Each row is a point on a landscape with many valleys, with its height.
A ball rolls from a point to the lowest of its 2 nearest points, and stops where none of them is lower. Distance is the straight distance between rows; heights are no part of it.
<578>: [170 140 166  96  91 117 111 171 126 129 145 164  83 134 200 114  98 122
 124 127  74 138  45]  (h 702)
<404>: [162 154 121 177 126 143 117 132 114 132 150 115 139 143 132 121 179 173
 137 124 171  89 218]  (h 281)
<27>: [123 114 145 168  92 164  99 136 162 126 154 183 141 125 176 188  85 107
  92 138  83 167  94]  (h 277)
<198>: [ 93 107  93 157 176  97  75 118 153  95  49 100 155  87 104  78 181 127
 183 145 130 197 154]  (h 330)
<382>: [128 115 155 105 139 117 134 104 107 148 122 123  81 155  80 140  79 160
 159 131 170 106 132]  (h 906)
<23>: [109 138 101 151 114 138 151 128 130 153 142 157 115 148 188 204 103 147
  81 139 125 138 126]  (h 223)
<703>: [132 172  98 108 111 152 187 119  66 147 144 166 128 119 145 124 124 119
 108 102 133  94 101]  (h 146)
<512>: [127 105 122 148 116 131  71 119 134 141  83 134 116 113  51 144 154 133
 180 108 153 145 114]  (h 592)
<392>: [118 113 120 124 137  95 203 100 107 124 134 107 111 162 126 132 134 144
 150  77 138  99 194]  (h 378)
<903>: [103 148  81 140 122 148 123 125 115 171 141 155 137 139 118 164  95 146
 105 122 120 129 140]  (h 366)
<879>: [128 103 157 114 147 115 118 115 155  98  68 141 131 145  61 113 131 119
 182 116 138 148 181]  (h 523)
<293>: [123 116 116 124  88  81 173 196 117 106 145 131  75 162 214 148 118 160
 119 145 104 126 100]  (h 605)
<634>: [139 156 110 149 166 112 159 128 150 100 109 110 167 150 109 113 121 119
 108 131 133 148 192]  (h 442)
<251>: [130 136 119 126 182  88 188  80 120 109 101  90 158 146 102  91 125 104
 160 106 124 144 194]  (h 354)
<413>: [174 169 160 131 129 143 142 164 123 135 178 120 119 135 166 121 135  88
  86 169 113 112 138]  (h 595)
<866>: [107 101 113 128 151  93 123 116 174 120 116 115 152  97  75 112 133  94
 151 112 108 194 158]  (h 492)
<517>: [164 142 139 103 129 134 101 153 130 190 167 150 134 110 161 136 124 144
 111 155 113 111 105]  (h 823)
<892>: [131 153 118 173 155 152 127 166 160 100 129  99 178 131 117 128 142 120
  89 164 157 132 151]  (h 532)
<609>: [129 135 117 132 127 215  50 174 129 155 146 108 168  95 154 104 128 162
  51 131  98  96 124]  (h 493)
<407>: [133 130 160 103 100 177  59 132 119 147 168 167 138 102 192 120  64 144
  89 121  96 134  59]  (h 621)
<569>: [142 130  99 145 142 116 120 151 117 158 109 113 103 133  58  96 173 146
 191 125 143 106 176]  (h 445)
<35>: [146 158 103 181 157 212  74 170  97 160 140  98 153 120 167  99 147 196
  94 178 140  89 178]  (h 295)
<74>: [117 110  91 143 196  90 128 106 150 101  96  95 168 105  93  84 163 108
 153 144 126 187 192]  (h 407)
<876>: [121 110 118 157 119  96 101 118 189 127 107 116 179 145 122 166 118 124
  91  86 106 170 129]  (h 504)
<568>: [125 110 137  90  91 135 169 135 106 180 150 104  90 129  91 129 122 134
 163  93 123  82  75]  (h 517)
<651>: [151 137 195  99  81 160  64 115 112 148 139 150 144 132 158 113  90 133
 127 106 110 105  66]  (h 680)
<689>: [124 136 135  77  98 143 123 133  99 161 159 110  97 104 131 134 127 136
 108  98 134  74  71]  (h 593)
<861>: [131 142 144 154 142 129  90  97 119  96  89 113 100 148  74 135 140 126
 171 187 187 133 149]  (h 763)
<643>: [104 112 148 106 137 105 128 125 163  87 136 104 128 124  86 120 119 133
 114 141 164 127 159]  (h 908)
<958>: [150 164  83 205 148 169  96 144 107 143 152 115 147 125 144  99 154 206
 121 154 152  77 220]  (h 178)
<428>: [165 143 187 104  93 150 112 120 115 155 110 135 134 157 144 152 136 123
 132 110 133  97  95]  (h 729)
<56>: [119  89 119 117 142 116 169  63 135 138 110 164 124 109  75 149 112  93
 175  79 134 161  71]  (h 645)
<483>: [139 115 137 124 115  86 152 108 148 121  98  93 136 155 107 149 137 109
 133  78 150 146 108]  (h 320)
<505>: [137 126 105 172 153 234  39 184 141 145 117 106 153 102 138 110 147 185
  75 184 111 109 151]  (h 405)
<823>: [105 152 132 111 115 173 100 111 104 128 134 190 153 114  81 116 101 136
 134 140 120 101 135]  (h 524)
<155>: [128  98 125 140 148 130 118  56 129 131  65 140 123 124  46 129 124  99
 190  99 150 155 105]  (h 643)
<393>: [140 133 140 133 111  85 205 129 126 107 178 106  84 164 170 129 140 111
 132 131 113  87 141]  (h 486)
<923>: [ 84  64 113 132 192  93  61  78 120 120  44  99 146  83 117  84 152 150
 204 120 128 188 160]  (h 260)
<321>: [126 124  93 172 128 114  58 121 155 130  63 142 136 116  83 141 155 168
 151 141 168 148 133]  (h 538)
<279>: [120 123 157  88 130 121 144 128 136 127 158 159 107 132 107 143  97 137
 125 155 148 111 140]  (h 883)
<436>: [117 170 120 138 120 177  71 123 109 108 102 173 160 101  79  86 130 155
 141 163 144  95 128]  (h 579)
<595>: [120  98 113 121 149 108 141 105 135 166 142  79  98 124  52 126 169 108
 192 115 145 126 170]  (h 515)
<580>: [156 145 116  82 124 126 122 152 113 187 180 154 101 100 210  99 129 133
 119 159  70 119  61]  (h 782)
<766>: [145 132 136  58 110 151 127 135  74 169 175 118  76 108 199 109 145 146
 105 113 101  65  95]  (h 651)
<675>: [110 110  86 151 131 101  72  98 145 117  59  91 149 131  88 147 147 146
 122  81 152 150 150]  (h 478)
<200>: [113 107 125 138 151  95 115 127 145 103  54 116 139 135  71  84 160 165
 175 108 137 129 202]  (h 479)
<749>: [116 124 136 102 119 106 178  78 124 119 148 116 100 135 107 153 118  84
 133 135 128 125  79]  (h 544)
<77>: [ 98  90 150  98 135  69 206  89 131  85 122  73  78 144 168 142 136  84
 153 106 120 150 108]  (h 650)
<51>: [ 86 138 110 123 118 135 127  85 128 135 122 170 160 138  92 140  85 148
 134 107 127 113 133]  (h 457)
<938>: [ 96 118 171 138  98 131 143 156 161  89 149 148 167 137 159 149 118 103
 101 146 133 179 107]  (h 499)
<310>: [164 137 111 143 136 119 141 164 115 168 141 129 113 140 111 132 175 144
 141 110 154 108 188]  (h 369)
<429>: [130 108 138 119  78  96 196 154 105 122 138 125  60 175 180 150 139 127
 150 121  94 107 108]  (h 548)
<409>: [122 116 167 117 121 117 127 186 168  97 137 101 143 140 115 128 131 133
 100 126 142 121 180]  (h 929)
<144>: [165 163 151 136 142 179  69 166 100 131 130 118 105 122 134 128 131 133
  98 172 142 102 149]  (h 697)
<709>: [150 166 146 149 118 158  85 161 140  95 105 113 200 136 111  99 150 129
 110 161 155 121 134]  (h 606)
<621>: [126 122 135 143 107 150  83 168 153 141 137 189 130 127 130 162  68 135
  99 118 108 155 118]  (h 68)
<373>: [134 128 145 133 138 129 127 113 148 133  97 160 146 155  94 147 139 112
 158 140 135 145 165]  (h 578)
<219>: [110 108 107 156 166 126 125 104 173 110 116 153 139 128 121 175  93 112
 106 151 134 183 158]  (h 458)
<503>: [127 163 128 115 128 135 153 128 109 140 134 171 152 122 142 145 137 130
 128 115 172 129  96]  (h 297)
<935>: [103 135 130 146 145 137 139 151 168 125 158 115 182 122 141 145 112 136
  95 169 162 164 118]  (h 588)
<333>: [123 127 136 105 130 105 143 142 147 169 189 152 116 119 143 156 122 135
 120 172 132 119 112]  (h 856)
<587>: [114 102 146 110 131 104 218  75 122 129 125  80 100 135 123 143 136  82
 173 113 139 140  90]  (h 604)
<959>: [139 154 128 131 129 107 189 143 143  95 164 124 127 146 162 131 112  94
  98 167 114 128 121]  (h 518)
<726>: [ 86 109 116 109 127  68 195  86 130  76 127  89 126 130 156 134 114  80
 110 103 100 171 108]  (h 691)
<686>: [125 163 105 166 121 135  70 137 146  99 106 141 187 116  78  74 148 135
 141 152 141 133 118]  (h 631)
<818>: [158 161 132 145 126 143 108 158 109 126 159  88 104 126 117 133 138  96
  95 158 150 108 155]  (h 653)
<474>: [138 145 125 140  98 125 191 170 104 125 182 110 109 139 181 136 171 122
 117 110 129 104 159]  (h 413)
<30>: [146 142 153 139 134 151  64 136  93 135 106 128  91 133  89 144 138 137
 145 176 167 125 138]  (h 736)
<857>: [164 141 135 105 100 128 100 157 125 153 167 153 118 117 233  97 100 130
 110 142  47 160  29]  (h 740)
<187>: [111 104 128 119 122 119 132 109 145 128 138 167 131  96  58 121 123  80
 160  92 119 174 109]  (h 581)
<888>: [156 142 129  99 103 134 168 127 103 116 129 206  92 114 154 110  86  99
 121 118  90 106  41]  (h 256)
<865>: [107 131 101 162 123 154 179 186 127 117 197  84 149 124 174 131 155 129
  75 112 141 132 167]  (h 496)
<524>: [117 119 172 137 107 179 117 176 145 110 167 176 135 123 200 153  96 112
  95 148 105 160  85]  (h 393)
<408>: [146 162 140  99 107 131 140 156 120 116 162 155 118 107 127  96  94  99
  91 137 101 127  77]  (h 394)
<928>: [126 140 114 178 159 143  93 106 162 101  83 156 165 134 100 157 129 124
 131 182 143 166 169]  (h 539)
<706>: [144 125 137 132  83  98 122 190 147 108 155 147  97 150 209 146  97 137
 103 153  76 137  61]  (h 658)
<268>: [117  71 121 127 212  84 100  67  86 131  41  64 148  94 125  72 159 135
 197 107 119 150 160]  (h 197)
<820>: [129  86 116 126 207  89 164  83 102 126  84  68 143 118 113  75 168 127
 182  87 146 152 196]  (h 274)
<245>: [113 130 125  94  83 125 175 112  91 103 130 164  87 130 161 124 102 127
 132 126  94  79  20]  (h 365)
<949>: [142 120 141 113 106 133 144 119 117 150 110  92 110 139  71 145 143 109
 154  82 147  96  96]  (h 431)
<582>: [142 129 140 110 121 193  58 158 129 158 160 129 154  90 189 120 114 134
  61 134  98 129  76]  (h 562)
<655>: [151 152 116  84 130 154 141 127  76 168 177 140  87 114 157 107 125 144
 106 121 107  51 146]  (h 690)
<939>: [112 112 119 100  91 110 206  95 118 102 144 132  74 125 148 135 146  93
 123 123 112  86  49]  (h 460)
<220>: [118 158 103 119 114 117 192 116  97 127 132 124 134 163 134 138 121 119
 124  92 123 105 148]  (h 294)
<212>: [116  81 134 126 133  82 106  82 155 120  71  96 145 134 113 160 127 121
 114  64 132 161 141]  (h 414)
<854>: [ 92 104 104 122 136 105 155 100 159 108 135 157 125 125 158 180  95 127
  90 131 134 153 121]  (h 361)
<489>: [119 124 127 128 136 105 161 117 137 110 109 113 135 156  96 102 154 159
 159 102 155  98 224]  (h 433)

Where does a ball stop that starts at each point below?
<861> => <703>
<686> => <23>
<155> => <483>
<651> => <958>
<56> => <268>
<77> => <888>
<279> => <474>
<30> => <474>
